Each scene shows the same named points in several views. A view is turned or mirrored, and shifted as a whole, has a little noise and may leave points out.

Scene 1
View 1
Z663: [ -5  16  12  23   5  -9   9 -34 -12  -8  16 -11 -23   1   4   0  -1  22
 -16  18  21  19  10  27   9  29 -16   7 -27  13  -4  -2  -7  40  34  25
  -9  -1  -9 -18  11  -7   0  45  30   2   4  -4  12  11]
Z984: [ 18  11 -20   3 -15   5   4 -17 -23 -15   5 -10  18  -6 -16  17 -17  -9
   6  11 -14  -2   6  16 -19  -4  -3  13  -2   8  -4  -2  10   2   6 -24
   2   2   3   7  14  -1  14   6 -14   3 -13   4  18  -2]
Z950: [ 12  12  -7  13 -11  -2   6 -23 -17  -9  13 -15   4  -1  -8   6 -11   6
  -2  13   8   5  10  11 -12   1 -13  12  -9  14  -7  -4   7   9  14  -5
  -2   1   0  -1  12  -6  11  15  -8   3  -4   2  19   3]
Z486: [  1  -1   8  32 -31   3   3   5  13  10   0 -15   9  39  21   1  16  -3
  -1  24   2  -9   7  -5 -11 -25  20  -7 -22  -1 -10   2  -1 -36  17   6
   8   2 -10   2 -10 -12   1 -23 -41   6   8   0 -29 -15]
Z750: [ 12   4 -10  21 -47  12   1  24   9   1 -11 -11  36  43   8   9   9 -28
  15  25 -26 -26   4  -8 -28 -52  31  -9  -1  -7  -9   3   4 -64   3 -25
  14   6  -3  19  -7 -18   8 -54 -67   9  -7   4 -35 -24]
Z989: [ 23   6 -24  11 -40  14  -3   6 -12 -12  -5 -14  34  23 -11  15  -7 -25
  17  21 -24 -27   6   4 -31 -44  12   3   0   2  -5   1  11 -46   0 -34
  16   6   4  19   9 -13  21 -41 -58   8 -15   6  -6 -20]
Z648: [ 23   5 -26  -6 -13   5  11 -16 -16 -14  10 -16  26 -10 -18  16 -15 -13
   5   6  -9   1   4  -1 -21  -9  -1  14   9  10 -10  -5  16   1  -2 -33
   6  -2  13  13  16   6  16  -3 -26   2  -7   9  22   0]
Z127: [-11  18   7  12  -3  -1  17 -11   0  10  -8  -5 -13  13   7  16  12   6
  -4  24   6  11  -1  20  20  17   4  -2 -10  -5  -8   7 -12  22  15  12
  -4  -6 -16 -14  -8  -4  -5  23  31   4   0 -12 -11  -2]
Z920: [ -5   7   7  11  -1  -4  24 -23  -2   8   9 -15  -4  -2   3  11   4   9
  -9  10  13  18   5   5  10  23  -6   2 -10  10 -11  -2   0  25  12   3
  -3  -3  -7 -11   2   5  -3  28  11   0   8  -1   9   4]
Z827: [ -9 -10  21  35 -15 -12  16  -3  24  26   8 -30  -2  43  34  -6  23  10
 -15  13  16   4   7 -21   3  -1  15  -5 -23   4 -15  -2   0 -27  20  24
  -2  -3 -12 -11 -11   2 -12  -5 -29   3  18   0 -23  -4]
Z157: [ 14  15 -16   0 -19   9  11 -10 -14 -10   1 -11  24  -1 -12  20 -10 -17
  10  16 -14  -3   0  10 -12 -15  -1   6   6   4  -5  -4   7  -5  -1 -30
   8  -3   2  13   6  -3  14  -7 -18   1 -14   5   8 -10]
Z311: [ -6  16   4   9  -5  -1  19 -13  -2   6  -2  -9  -6   6   4  15   6   3
  -7  18   6  12   2  18  12  17  -3  -1  -7   2  -8   3  -6  21  13   6
  -2  -8 -11 -12  -4   2  -3  21  16   1  -1  -7  -4   3]
Z563: [  7  -2  -2  33 -49   5  -4  25  16   8  -8 -19  29  54  19   3  19 -23
  13  23 -13 -26   4 -13 -24 -51  32 -13 -18  -8 -13   3   3 -72   9 -10
  15   5  -9  13 -14 -17   5 -53 -69  11   2   3 -40 -27]
Z778: [  0   4   6  16   1  -9  21 -22   1  11   9 -17  -6   7   9   3   7   9
 -16   8  15  16   6   0   9  22  -4   4 -13  11 -12  -2   1  21  12  13
  -5  -5  -8 -12  -1   5  -5  21   8   2  10  -1   4   7]
Z132: [ 13  12  -7  16 -29   6   0   0  -2  -1  -3 -13  16  24   0  11  -2 -13
   8  21  -9  -9   2  10 -14 -24  12  -2  -8   0  -6   2   0 -27  10 -15
   9   1  -2   5   0 -11   9 -15 -29   6  -5   5 -15 -13]
Z618: [ -8  -1  12  24 -18  -3  16   5  21  20  -1 -19   5  35  22  -1  23  -4
  -8  18   4   3   3 -13   5  -5  21 -10 -14  -6 -14   1  -4 -25  11   9
   2  -2 -12  -5 -17   1  -9  -9 -25   4  12  -4 -29  -6]
Z830: [  4   6  -6   0  -7  -5  26 -19  -4   7   9 -19   7  -5   2  13   2  -1
  -8   5   3  14   2  -5   5  13  -2   9   5   7 -14  -4   7  14   1 -12
   3  -8   0  -4  -1  11   0  14   0  -2   5   1  10   8]
Z685: [ 16  12 -13   9 -18   5   5 -17 -13 -10   7 -15  15   7 -12  11  -8  -7
   4  14  -4  -5   4   8 -14 -10  -2  11   0   5  -4   0   9  -6   8 -22
   5   0   1   6  12  -7  11  -4 -20   4  -9   6  10  -5]
Z81: [ 25  10 -26   0 -21   5   8 -15 -23 -14   9 -22  24  -4 -19  14 -18 -12
   7   8  -8  -4  10   9 -24 -16  -6  14   4  12  -4  -3  12  -9   4 -32
   5   0   9  15  15  -2  18  -6 -24   3  -8   6  18  -5]
View 2
Z984: [ 19  10   5 -12  18   0  -4  -6   0   0  14  -2   1  -8 -12   5  -8  16
 -12  -4   5 -23   9  23  21   6  12  21  10 -10   1 -18   3  15 -40 -35
  -6  17 -19   6  20  -7  10  -4  -5  27  -5  36 -17   7]
Z648: [ 14   4   1 -20  23   4  -1  -5  -2   1  11  -7  -3  -8 -17   6  -4  14
  -8  -4  11 -22   6  12  21   1  14  18  12 -10   4 -13   8  14 -37 -33
  -7  11 -12   3  18  -4  -3   2   0  19  -1  26  -9   4]
Z157: [  7  -7 -14  -9  23   5  -6  -4   3   6   5  -3   3  -5  -6   1 -11  14
  -1   1  11 -15   9   6  10   1  11  14  10 -12  11  -7  15   6 -32 -21
  -2  13  -3   6  10   7   0   2   5  15 -15  21 -11  -7]
Z81: [ 13   5 -10 -19  29   4   0  -8   5   0   9  -7  -6 -12  -6  -1  -7  16
  -8  -9  11 -18   8  12  21   3  19  12  11  -6   7 -19   5  12 -33 -27
  -3  12  -5   3  15   0   3   0   0  22  -6  30 -14   1]
Z950: [ 11  22  11  -8  -1   1  -1   0  11  10  16   4  -6  -2  15  -2  -5   8
 -12   0  -3  -7  10  20  14   2  14   7  -5   1  11 -16  15   7 -17 -18
  -1  11 -11  11   7   0  18 -12   0  19   6  22 -15   4]
Z750: [-23 -32 -46 -36  56  13   7   3   8   5  -1 -10  -8 -10   3   4 -14  12
  26 -21  33   2 -12 -40  17   1  16 -14  15  -5  25   0  22 -16  -5   3
   0   6  53  -5  -3  43 -63  15  15   4  -2  14   1 -26]
Z830: [  6  11  24  -4 -17   7  -2   6 -10   6  15  16  12  -1  -1   4  -6   0
  -4  14   4 -22  16  13  12  -7 -12  13  -7 -13   7   4   8   5 -15 -16
  -2   7 -18   2   7  -4   2 -10   1  20  13   3   2   0]
Z563: [-18 -21 -35 -29  46  11   3   8  15   8  -6  -3 -14  -5  18   4 -13  14
  24 -20  26  10  -9 -32  15   3  15 -18   7  -3  28  -1  26 -18   8   8
  -1   7  48   2  -8  44 -52   9  16  -2   3  11  -3 -24]
Z486: [-17   0  -8 -19  15   9   3  12   9  13   5   7  -6  -5  29  -2  -3   1
  18  -9  13  10  -4 -20  13  -2   3 -17  -5   0  29   6  29 -15  20  12
   5   5  36   1  -6  34 -33   0  12   1  17   0   6 -20]
Z827: [-13  12  25 -17 -15   8   4  21   2  14  16  25  -5  -6  36  -2   0  -5
  15   0   2  12   1 -14  16  -4  -5 -19 -16   7  29  13  29 -14  35  13
   6   4  18  -1  -4  30 -32 -16   9   5  42  -9  17 -12]
Z920: [  5  26  33   4 -32   3  -7  11  -1  12  17  25   8   2  19  -3  -6  -2
  -6  20  -7  -7  17  21  10 -10  -9   9 -16  -3  16   1  15  -1  -5  -6
   1   9 -20   3   3  -2  24 -14  -2  15  15  -2   1  -1]
Z618: [-16  -2  12 -16  -5  10   5  15  -2  16   9  21  -1  -2  18   5  -4  -7
  17   3  10   6   3 -20  13  -7  -9 -11  -6  -2  24  19  30 -14  20  12
   2   2  20  -3  -8  26 -34  -6  11   1  24 -11  16 -19]
Z663: [ 12  44  33  16 -50  -9 -10  13  15  18  20  27   0   9  42  -8  -4   1
 -15  18 -15   7  14  34   8  -4  -4   4 -29   5  15  -6  16  -5  -2  -2
   3  11 -27  14  -7   0  60 -22   0  11  14   3 -11   3]
Z311: [  0  13  20   8 -28   1  -6  13   2  16  14  24   8   6  16  -1 -10  -3
   1  23  -7  -6  15  11   6  -9 -16   9 -12  -5  12  10  18  -6 -10  -4
   0   9 -17   8  -4   5  21  -9   9  12   3  -3  -1 -11]
Z989: [ -6 -18 -41 -32  60   9   4  -5  12  -1  -3 -15 -11 -12  -5   1 -11  21
   9 -22  26 -10  -5 -16  18   7  25   3  20 -11  18 -17  15  -1 -25 -19
  -3   8  34   2  10  27 -35  13   9   9 -14  31 -11 -15]
View 3
Z750: [ 45   2 -35 -33 -14   2   8 -27 -19  29  21   1  -1  29  28   7 -32 -20
 -49 -30 -43 -22  24  45 -40   5 -22 -37  -7 -12  11  27 -25   5  30  14
   3  -7  38 -15   6 -39   9  14 -14  29   0  19  -2 -18]
Z563: [ 38  -1 -32 -24 -15   2   1 -23 -18  34  14   7   4  31  28   2 -26 -16
 -35 -30 -41 -19  22  34 -36   9 -19 -24 -20  -7   8  32 -27   7  23   6
  14  -2  32 -22   4 -37   8  16  -6  21  -3  26  -6 -15]
Z648: [  4  22 -32 -19  10  20  -5 -20  -6 -12 -13 -28  10 -17 -18  25  -9   4
 -23   4  15 -20  -9   5 -16 -11  -2 -15  16 -18 -19   4   2  13   7  20
   3 -17  -1   1   3  -9   5 -24 -23   1  15  17  -2  -5]
Z778: [-23   0  -8   3   1  -7 -13  -4   8  -3  -1 -19  16 -19   0   7   2   7
  17   0   1  -5   4 -22 -16   1   8  31  -2   5   4 -13 -12  11 -26 -12
  19  -9 -19  -7 -15  -7 -14   5  -1 -17   3  21 -13  -2]
Z685: [  9   5 -19 -27   4   5  -6 -17  -2   3  -3 -19  15  -5  -2   8 -17  -4
 -10   1  13 -17  11  10 -11   2  -2  -7  -9 -16 -15  12  -7   6   2  -3
   9  -2  -3   0   2  -8   2 -13 -12   5   5  22  -9 -14]
Z127: [-27 -20   3 -10   2 -17 -15  -9  18   1  15 -20  20  -3  16  -1 -13   2
  19   0  -6   3  24 -22  -5   8   7  34  -6  10  12  -2 -16   4 -22 -28
  21   5 -26  -5  -4   1 -18  12  -2   0  -3  16 -12 -14]
Z618: [  7 -12 -19  -6 -11 -12  -3 -17  -3  24  18   4   5  20  30  -1 -13  -8
 -11 -24 -39  -8  21  10 -31   7 -10   7  -6   9  21  11 -31  11   3  -7
  24  -8  20 -22  -9 -24  -5  34   5  10  -3  24 -11  -6]
Z311: [-25 -17  -1 -12   2 -10 -14  -8  16  -1   8 -21  15 -11   3   4 -11   4
  14  -1  -1  -2  16 -19  -5   4   5  29  -3   3   4  -5  -7   7 -20 -20
  22   1 -26  -4  -2   3 -17   4  -4  -3  -1  20  -9  -8]
Z81: [ 15  14 -30 -31   8  13  -3 -23  -8  -5 -15 -27  15  -9 -14  13 -16  -2
 -15   7  22 -22   8  10  -9  -1  -5 -20  -5 -22 -21  14   2   2   6   4
   3  -5  -3   4  11  -5   2 -24 -19   7  12  22  -6 -10]
Z950: [  1   7 -12 -12   6  -2 -13  -9  -1   0 -10 -16  26 -17  -9   4  -5  -3
   9   5  20 -14   4  -6  -3   8   4   5 -18  -9 -18   8  -2   6 -14 -10
  17  -7 -14  -3  -2  -4  -3  -9  -3 -10  10  26 -14  -7]
Z920: [-25  -5  -2  -2   5  -4 -14  -5  14  -6  -1 -22  16 -17  -2   9   0   8
  17   3   5  -2   7 -24  -7  -3   9  35  -2   2  -1  -8  -9   9 -27 -16
  21  -7 -24  -6  -8   0 -16   6  -1 -13   3  21 -15  -5]
Z486: [ 20  -1 -21  -8 -11  -5  -3 -16 -10  30  12   7   8  19  28   4 -10 -10
 -17 -24 -35 -11  16  16 -36   7  -9   0 -15   4  12  17 -28   5   7  -2
  21  -5  22 -23  -7 -30   2  26   7   5  -6  26  -9  -8]
Z827: [ -1  -6 -17  21 -12  -8  -9  -4  -4  20   6   7  10   2  25   5   8  -4
  -1 -28 -37  -5   2  -3 -37   2   0  24 -11  15  12  -2 -30  13 -11  -2
  27 -18  13 -32 -21 -31  -7  34  14 -12  -5  28 -17  -1]
Z989: [ 39  10 -36 -40   1  10   7 -30 -17  16   7 -10   9  16   7  12 -26 -18
 -40 -12  -5 -27  18  37 -22   5 -17 -41 -12 -23 -10  34 -12   3  28  13
   3  -3  23  -5  16 -23  15 -10 -18  21   4  18  -5 -20]
Z132: [ 19   1 -21 -27  -3  -3   0 -23  -4  15   7 -12  12  11  13   7 -19 -11
 -17  -9  -9 -15  19  16 -17   8 -10 -11 -17  -8  -4  20 -15   5   8  -3
  11   1   7  -7   5 -17  -1   3  -9  14  -1  21  -7 -15]
Z984: [  6   5 -22 -33  11   7  -4 -20   0  -3  -8 -25  21 -12 -12  12 -19  -3
  -3  10  22 -18   8   6  -1   4  -2  -9  -9 -20 -19  16   3   2   0   0
   7  -1  -6   5   9   0   2 -18 -15   5  10  23  -8 -14]
View 4
Z750: [  0 -10 -30  -8 -22 -30  -6 -36  -8   2 -36  -9 -25 -24  29  11  19 -17
  35   4  16   2 -13 -26  19  16   9  54  13 -24 -24  15 -31  -5 -45   5
 -16   8   2  12  34 -23  42  24 -33   4   4 -21 -25 -79]
Z989: [-10   4 -19  -9 -30 -26   4 -30 -17   9 -16   8 -27 -17  10  14  15 -17
  47  13  30  -5 -11  -8  30   6  22  42  14 -23 -27  12 -19  -9 -40  -1
 -12   8 -12  -8  16 -22  15  14 -30   2   3  -8 -23 -64]
Z127: [  3  13  13  -2  23  18   5  -5  15 -20  -3  -3  13  12  12  11 -14  17
  -9 -14  -6   0   7   6 -13   9   9   6  -9   5  14   7  10  13  11  12
  -2   6  20  10  20  -1  16 -17 -19  11 -16   7  13  19]
Z81: [-11  20  -7  -9 -22  -7  14  -2 -27   9   8  11 -16   9  -6  17   9  -8
  37  26  22 -11  -9   9  28   0  21  11   6  -7 -17   2  -1  -3 -22   1
 -10   8 -14 -10  -8 -10 -15  -3 -17   0   2  11  -3 -22]
Z132: [ -4   8 -10  -6 -11 -11   6 -21  -6   1 -18   2 -10  -5  16  17   6  -4
  22   4  13   0  -9  -4   8   6  14  31   0 -13 -15   8 -13   1 -23   2
  -9   6  -1   3  19 -13  18   5 -32   2  -5  -1 -13 -36]
Z827: [ 15   7 -14  -4  29 -10   1  -5   8 -13 -34 -24  20  20  35  -8  16 -10
 -13 -26 -14  -1  -1 -33 -25  -1 -10  17 -15 -10   8  11 -26  -3 -28  23
 -12  25  21  18   6   9  25  22 -23  -5 -14 -12 -12 -13]
Z950: [ -7  30  12   0   5   0  15  -4  -9   1   0   7  11  22   7  15   1  -1
  17  11  10  -4 -10  10   5  -7  15   1 -10  -3 -12   3   6  -4  -6   5
  -5  13  -7  -7 -10  -4 -12  -7 -18  -4  -9  10  -6   2]
Z685: [-10  18  -1  -5 -10  -5  10 -10 -13   2  -5   4  -9   5   4  16   4  -8
  26  11  15  -4  -8   3  13   2  18  15   2  -7  -9   8  -4  -1 -17   3
 -11   7  -7  -4   1  -9  -4  -2 -21   2  -4   7  -4 -17]
Z648: [-17  21  -4 -10 -28  -8  13   7 -25   8   8   4 -12   5 -11  12   9 -11
  34  26  18 -12  -7   2  28   7  21   4  13  -6 -11   4  -1  -3 -21   5
  -9   5 -13  -8  -7  -5 -15   2  -7  -1   4  10   8 -21]
Z984: [ -9  20   2  -5 -19  -1  14  -4 -16   0   9  11  -8   7  -6  20   0  -5
  31  22  19 -11  -6   9  24   2  21   7   5  -2 -15   6   4   2 -12   1
  -7   5 -14 -11  -5 -11 -13  -7 -15   2  -4  12   1 -12]
Z778: [  2  20   9  -5  18  10  11  12  -3 -13  -2 -12  19  28   8   1   2   5
  -6  -6 -10  -5   2  -5 -13  -2   4  -6 -13   2  10   5   0   9   0  16
  -5  12  15  11  -7  12  -1  -5 -10  -2 -14   8  10  22]
Z830: [ -8  24   1 -15  -9   4  15  25 -16  -3  11  -9   2  21 -19   5   5  -7
   9  14   1 -10   1   0  12   6  10 -11  -2   1   8   4   6   6  -5  14
  -7   4   1   3 -10  14 -21  -4   1  -1  -5  15  19  15]
Z663: [  6  29  27   4  37  18  19  -5   8 -14   8   3  35  39  12  15 -18  17
  -6 -12  -7  -2   3  18 -22 -13   9 -16 -29  12   5   4  12   3  18  12
  -1  15   4   0 -14   3 -12 -19 -18  -9 -21  14   6  44]
Z157: [-10  16  -2  -8 -23  -5  11  -8 -13   1   1   8 -15  -3  -4  16   1  -2
  29  15  18  -9  -4   6  25  10  21  19   8  -7 -10   6   1   3 -17  -1
  -8   3  -2  -6   9 -12   3  -6 -20   4   0   7   1 -25]
Z563: [  3  -5 -26  -4  -7 -27  -2 -37  -5  -1 -41  -4 -15 -15  36  12  15 -12
  30  -9  13   1 -14 -21  13   6   6  56   2 -21 -19  14 -29  -8 -41  10
 -15  13   5   5  29 -22  40  28 -39   0  -2 -22 -27 -69]
Z486: [ 12   2 -19   1  12 -17  -1 -25   4  -4 -35 -11   2   2  38   5  12 -10
  12 -13   0   3  -6 -23  -4   2   0  37  -7 -14  -8  11 -20  -6 -30  15
 -12  17  11  14  21  -8  33  22 -32  -1  -8 -16 -19 -38]
Z920: [  4  22   9  -5  13  14  12   9  -1 -11   1  -6  19  26   3   3  -4   6
  -5  -3  -7  -5   2   4 -12   2   8  -7 -10   2  11   3   6   8   3  11
  -4   4  11   9  -2   7  -7 -10 -10  -1 -14   9  11  27]

Which points are out of place in each view (at most two, in the order of its rows)? Write none if all are in place.
view 1: Z563
view 2: Z984
view 3: Z648, Z618
view 4: Z830
